A landscape with many valleys, sampled at points; each row gives a point and its height.
A ball rolls from a point to the lowest of its 2 nearest points, and stops where none of them is lower. Distance is the straight distance between rows; heights are no part of it.
K_765: 18	41	-12	33	4	-13	-10	1	24	-31	-4	-13	-21	-4	18	16	-9	-12	-40	7  h=45.7
K_794: 31	35	-36	10	8	0	3	-7	-24	20	-36	18	61	-9	-49	-7	-57	2	-3	8  h=52.6
K_186: 8	38	-58	34	8	32	31	-9	-7	19	-22	9	26	9	-16	-29	-22	-38	-10	27  h=49.8
K_364: 1	-49	18	-7	-20	31	5	-23	-27	-2	39	-33	16	-21	2	-24	-11	16	0	-19  h=8.5
K_327: -2	27	-14	13	1	29	19	-6	-4	29	-53	28	52	11	-39	-3	-35	-10	5	42  h=51.5
K_111: -3	28	-4	-1	14	-14	-12	-25	-2	4	2	-2	17	-39	-11	-9	4	7	-3	-14  h=9.2
K_432: -17	-42	-30	-25	-5	25	24	12	21	-11	35	2	-16	34	23	-13	23	21	25	38  h=63.2
K_735: 8	-5	-21	-1	-7	3	27	31	29	-8	-21	-22	17	-4	19	-30	-27	-6	-31	4  h=47.9
K_619: -31	-4	-20	-42	32	-34	-21	-2	28	14	-27	-6	-32	-11	-18	6	19	12	-16	-13  h=67.6
K_675: 26	15	38	-22	21	-53	-27	3	-1	-5	-26	-3	1	-3	-46	32	0	-12	-10	8  h=38.2
K_730: -29	3	-45	17	19	-9	17	21	0	-30	-25	20	2	1	23	-8	11	16	26	-26  h=38.3
K_16: -19	-34	57	-34	7	-30	-41	-9	-19	34	16	22	-9	-16	-14	32	27	10	30	-23  h=17.4
K_942: 15	-17	-56	21	-2	30	40	-2	14	40	-30	20	2	14	-11	-23	-11	-22	4	20  h=47.8
K_922: -5	-33	-34	4	-36	20	22	-20	31	5	-3	-3	-1	11	11	10	-6	23	23	34  h=64.4
K_357: 35	-2	0	-5	27	4	14	33	-18	-34	59	27	-22	44	-7	-5	27	2	-30	22  h=57.8
K_197: 7	33	8	40	-18	41	2	-26	-7	-6	30	-4	-8	-2	31	-18	23	2	-6	-14  h=41.1
K_290: -25	25	4	-51	17	46	6	20	-15	-26	31	5	-3	32	21	-23	41	32	-8	-16  h=19.5
K_838: -21	-25	29	4	-10	20	-7	-22	-9	-5	21	-19	-4	-28	3	-12	12	1	-40	-38  h=19.1
K_135: 6	-12	0	17	-28	4	21	-18	-10	-33	-39	1	19	35	-22	39	-14	20	17	27  h=27.6
K_546: -1	-16	48	-23	-6	-33	-8	34	10	29	-10	16	35	-15	2	-10	-2	3	45	29  h=31.6
K_721: 3	-7	-28	27	-2	1	23	9	-10	-45	-40	4	-11	46	11	17	1	2	16	-3  h=32.9
K_167: 21	18	-52	42	-22	0	31	0	-36	-50	5	3	29	2	6	11	-27	-17	-29	-31  h=55.4
K_520: 20	-5	13	-23	32	-43	-17	10	-14	-26	14	-14	-1	10	-30	3	-2	21	-18	-5  h=40.4
K_605: -6	13	-42	-22	8	14	7	-15	-2	-10	1	-29	-33	1	-4	-8	20	-16	-51	-38  h=41.4
K_256: -35	-44	32	-17	-5	39	-7	-10	13	6	-12	8	-19	17	9	21	19	29	52	5  h=31.4
K_531: 10	-4	29	1	-34	-10	-7	-37	0	-3	-32	-10	2	16	-33	64	-4	3	18	35  h=24.0
K_310: 53	-23	3	-9	11	-5	1	15	25	8	-23	22	-35	25	-13	12	-4	16	0	5  h=29.5
K_220: 19	14	-8	37	44	-51	-15	26	-7	-21	-15	13	6	-36	4	-9	-19	-22	-16	-31  h=55.3
K_177: -8	-47	56	-21	-40	-61	-26	23	17	21	20	9	30	-15	6	35	-5	-22	43	42  h=27.3
K_231: 6	-38	-17	6	-3	4	14	5	39	52	-10	13	-16	-19	4	-27	-1	-14	-7	6  h=45.5
K_607: 27	46	-42	1	16	9	10	36	-33	-56	15	-5	-16	13	27	-2	-2	-28	-18	-65  h=34.0
K_200: 34	32	-12	51	22	-10	-5	5	20	32	-41	7	-18	-11	6	-14	-23	-24	19	-5  h=53.5
K_492: 57	29	-29	7	17	34	24	16	-23	-14	-5	3	1	31	-6	-33	-4	-18	-1	-10  h=50.5
K_280: 19	-12	40	-18	9	-67	-12	29	-15	1	-29	11	38	-12	-35	17	-13	-13	25	6  h=35.6
K_841: 17	25	-30	49	-27	17	22	8	25	-14	-22	-11	0	-5	31	4	-28	-29	-41	-13  h=46.7
K_363: -6	34	-55	-32	-2	14	16	32	-7	-29	27	-2	-44	17	23	3	29	-20	-35	-51  h=38.1
K_451: -13	-42	-17	-7	-17	29	13	10	-1	22	59	-5	-41	-1	34	-31	24	-6	-26	-24  h=38.7
K_661: 25	36	-29	54	42	-22	-11	20	-10	4	-43	-2	10	-22	10	-14	-56	-38	1	-25  h=54.4
K_813: 47	-11	-5	-29	11	15	19	8	-17	-25	40	-17	-5	39	-11	-18	5	19	1	23  h=59.7
K_704: 28	-34	-2	-14	3	49	28	10	9	11	31	-5	-15	28	6	-40	8	-1	4	29  h=61.4
K_676: -15	18	19	-16	1	-52	-36	-26	11	20	24	11	3	-47	-25	20	20	-9	-1	15  h=14.1
K_434: -28	-38	66	-27	-20	-9	-48	-15	4	19	47	-4	-31	1	7	33	4	31	43	4  h=5.3
K_325: -40	43	-24	-13	44	-4	-9	21	4	-18	13	0	-41	35	24	-10	34	10	-17	-2  h=38.8
K_666: 22	5	20	-37	11	-1	-23	10	44	32	-9	-9	-41	17	1	-5	0	26	-7	8  h=25.2
K_964: -35	-20	10	17	8	22	-7	-17	-16	14	62	-2	-36	-9	16	-18	41	-17	-44	-25  h=30.2
K_356: -27	14	0	-15	14	-17	-3	37	26	-15	-32	-37	2	2	34	-35	-11	16	-8	-7  h=48.9
K_181: -32	0	14	2	-16	-16	-2	17	22	1	-57	-13	25	-38	21	-1	-24	17	1	-28  h=49.9
K_907: -10	9	-33	37	-18	-1	13	-33	-15	9	-14	-14	8	-20	5	-9	-14	-4	10	-12  h=15.2
K_436: 20	24	4	25	-9	-15	14	12	-1	-11	-24	3	65	-25	-25	-1	-50	-16	-37	24  h=53.4
K_591: -34	34	-34	-11	31	-17	3	25	-10	-62	18	23	-2	11	21	0	30	16	-5	-18  h=34.9
K_393: -9	-10	12	-19	35	17	-3	-1	-14	-2	79	4	-26	38	-13	-9	37	5	-27	34  h=55.2
K_77: 49	50	-34	32	17	15	8	14	9	2	-14	11	0	9	25	-28	-25	-3	23	1  h=52.4
K_173: -27	-16	-22	6	-29	-22	13	-18	32	-4	-15	23	16	-24	-9	33	6	8	2	35  h=65.2
K_91: 18	-1	-2	25	-29	68	28	-23	-33	1	13	-3	8	16	11	-20	8	-4	1	-20  h=34.7
K_637: -1	52	-4	30	3	-7	-18	-22	-2	-30	39	-9	-24	3	21	3	22	6	-12	6  h=44.2
K_391: 21	53	-63	-2	2	48	24	-16	-38	-20	-16	-8	2	14	-9	-14	3	-31	-8	-43  h=47.1
K_175: -6	3	29	5	43	-9	-18	15	-6	-4	30	55	-13	-15	-2	2	33	12	-34	-21  h=40.8
K_769: -6	-1	63	11	22	-9	-15	16	1	-1	32	53	8	-15	-11	14	37	2	1	26  h=35.1
K_826: 17	31	61	12	-3	-17	-25	-14	-9	10	-10	31	23	-23	-15	20	13	0	28	12  h=30.0
K_296: -29	-60	39	9	-23	-34	-17	15	34	10	22	3	-18	0	17	27	-4	6	17	40  h=22.6
K_865: -29	-8	-6	-22	14	1	14	27	-4	-38	35	-1	13	3	16	-16	22	18	-28	5  h=29.7
K_213: 1	5	55	-22	-16	-29	-40	-27	-30	41	-8	9	31	-35	-25	22	15	-25	42	-20  h=25.7
K_632: -21	-7	9	6	-22	11	6	-7	-4	57	-62	0	23	-9	-5	-2	-27	10	50	-9  h=27.2
K_621: -36	-30	38	-21	-31	-29	-16	8	43	31	-25	-17	7	-43	19	11	-10	-1	-3	-4  h=50.7
K_883: 24	39	-52	42	4	5	12	16	-20	-31	0	-14	-35	25	48	-8	-1	-29	22	-46  h=29.2
K_36: -15	9	-43	57	-20	7	22	-11	-12	1	-5	-20	-29	11	44	-28	4	-21	20	-23  h=22.5
K_772: -26	-16	-14	-46	22	-19	-4	-2	-1	2	-34	-20	17	-5	-33	-6	-5	9	13	2  h=66.9
K_324: 12	1	25	-18	8	-1	-13	-17	27	21	35	-30	-1	-17	-26	-14	1	-2	-19	53  h=52.0
K_508: -39	4	-12	17	-20	-27	10	-22	-3	4	-42	13	49	-15	-31	29	-10	-18	14	32  h=65.7
K_565: 9	-60	40	-7	-38	29	2	-29	-17	15	18	-12	27	-14	-21	15	-27	9	37	12  h=19.0
K_35: 37	27	2	-30	48	-15	-19	27	-7	-14	19	10	-21	21	-5	-15	11	28	-9	-19  h=41.0
K_301: -38	-25	-8	10	0	22	17	-10	-9	12	-51	-1	2	18	6	-3	7	16	50	4  h=21.3
K_43: -36	-25	4	38	-41	22	5	-35	-26	34	-25	-6	34	-30	11	-8	-23	11	28	-22  h=21.6
K_471: 2	-45	-30	2	-5	-13	14	3	25	16	28	7	-39	1	16	-8	16	1	-25	-3  h=43.2
K_894: -14	12	55	-47	-14	-26	-36	-21	19	27	13	-5	8	-15	-17	31	19	-5	23	45  h=17.6
K_193: 5	-6	23	18	-15	49	13	-29	-22	9	0	-5	28	5	-17	-10	-1	1	15	26  h=26.5
K_857: -48	-72	33	-17	-7	1	-26	-2	18	9	45	0	-39	3	8	29	3	10	-5	6  h=16.1
K_887: 0	-14	50	-41	-55	-25	-27	-30	0	28	-14	-13	20	-4	-23	59	-10	-23	39	31  h=20.9
K_703: -20	-3	-39	-15	-11	-14	13	-31	-19	7	-38	10	42	-9	-33	23	-17	23	31	3  h=66.2
K_141: 40	-56	24	-7	-19	23	10	-2	2	19	-20	5	-4	9	-9	13	-20	25	17	-10  h=26.6
K_849: 23	43	-47	11	19	27	-2	-25	-3	-11	-21	-10	-27	-5	-2	10	-6	-26	-28	-50  h=44.0
K_805: -24	-17	39	-35	27	10	-28	-8	4	27	74	-5	-13	1	-20	-21	13	10	-15	40  h=53.2
K_972: 8	24	-13	29	-8	-28	12	1	-20	-61	-16	-3	45	-14	-14	22	-33	-1	-29	0  h=54.1
K_51: 30	45	9	-9	26	11	-7	41	-20	-41	31	-8	-21	27	28	-30	10	-1	-29	-41  h=37.8
K_863: -22	-10	34	-9	-19	-24	-22	-8	42	28	10	-40	-17	-30	6	0	-8	-4	-30	27  h=51.3
K_997: 7	10	28	-27	1	41	-4	13	13	-12	-10	-18	-20	28	20	-10	10	29	-20	-20  h=19.4

For each start below, name the point where the ball stops.
K_675 => K_434
K_730 => K_111
K_772 => K_364
K_393 => K_364
K_735 => K_364
K_794 => K_364
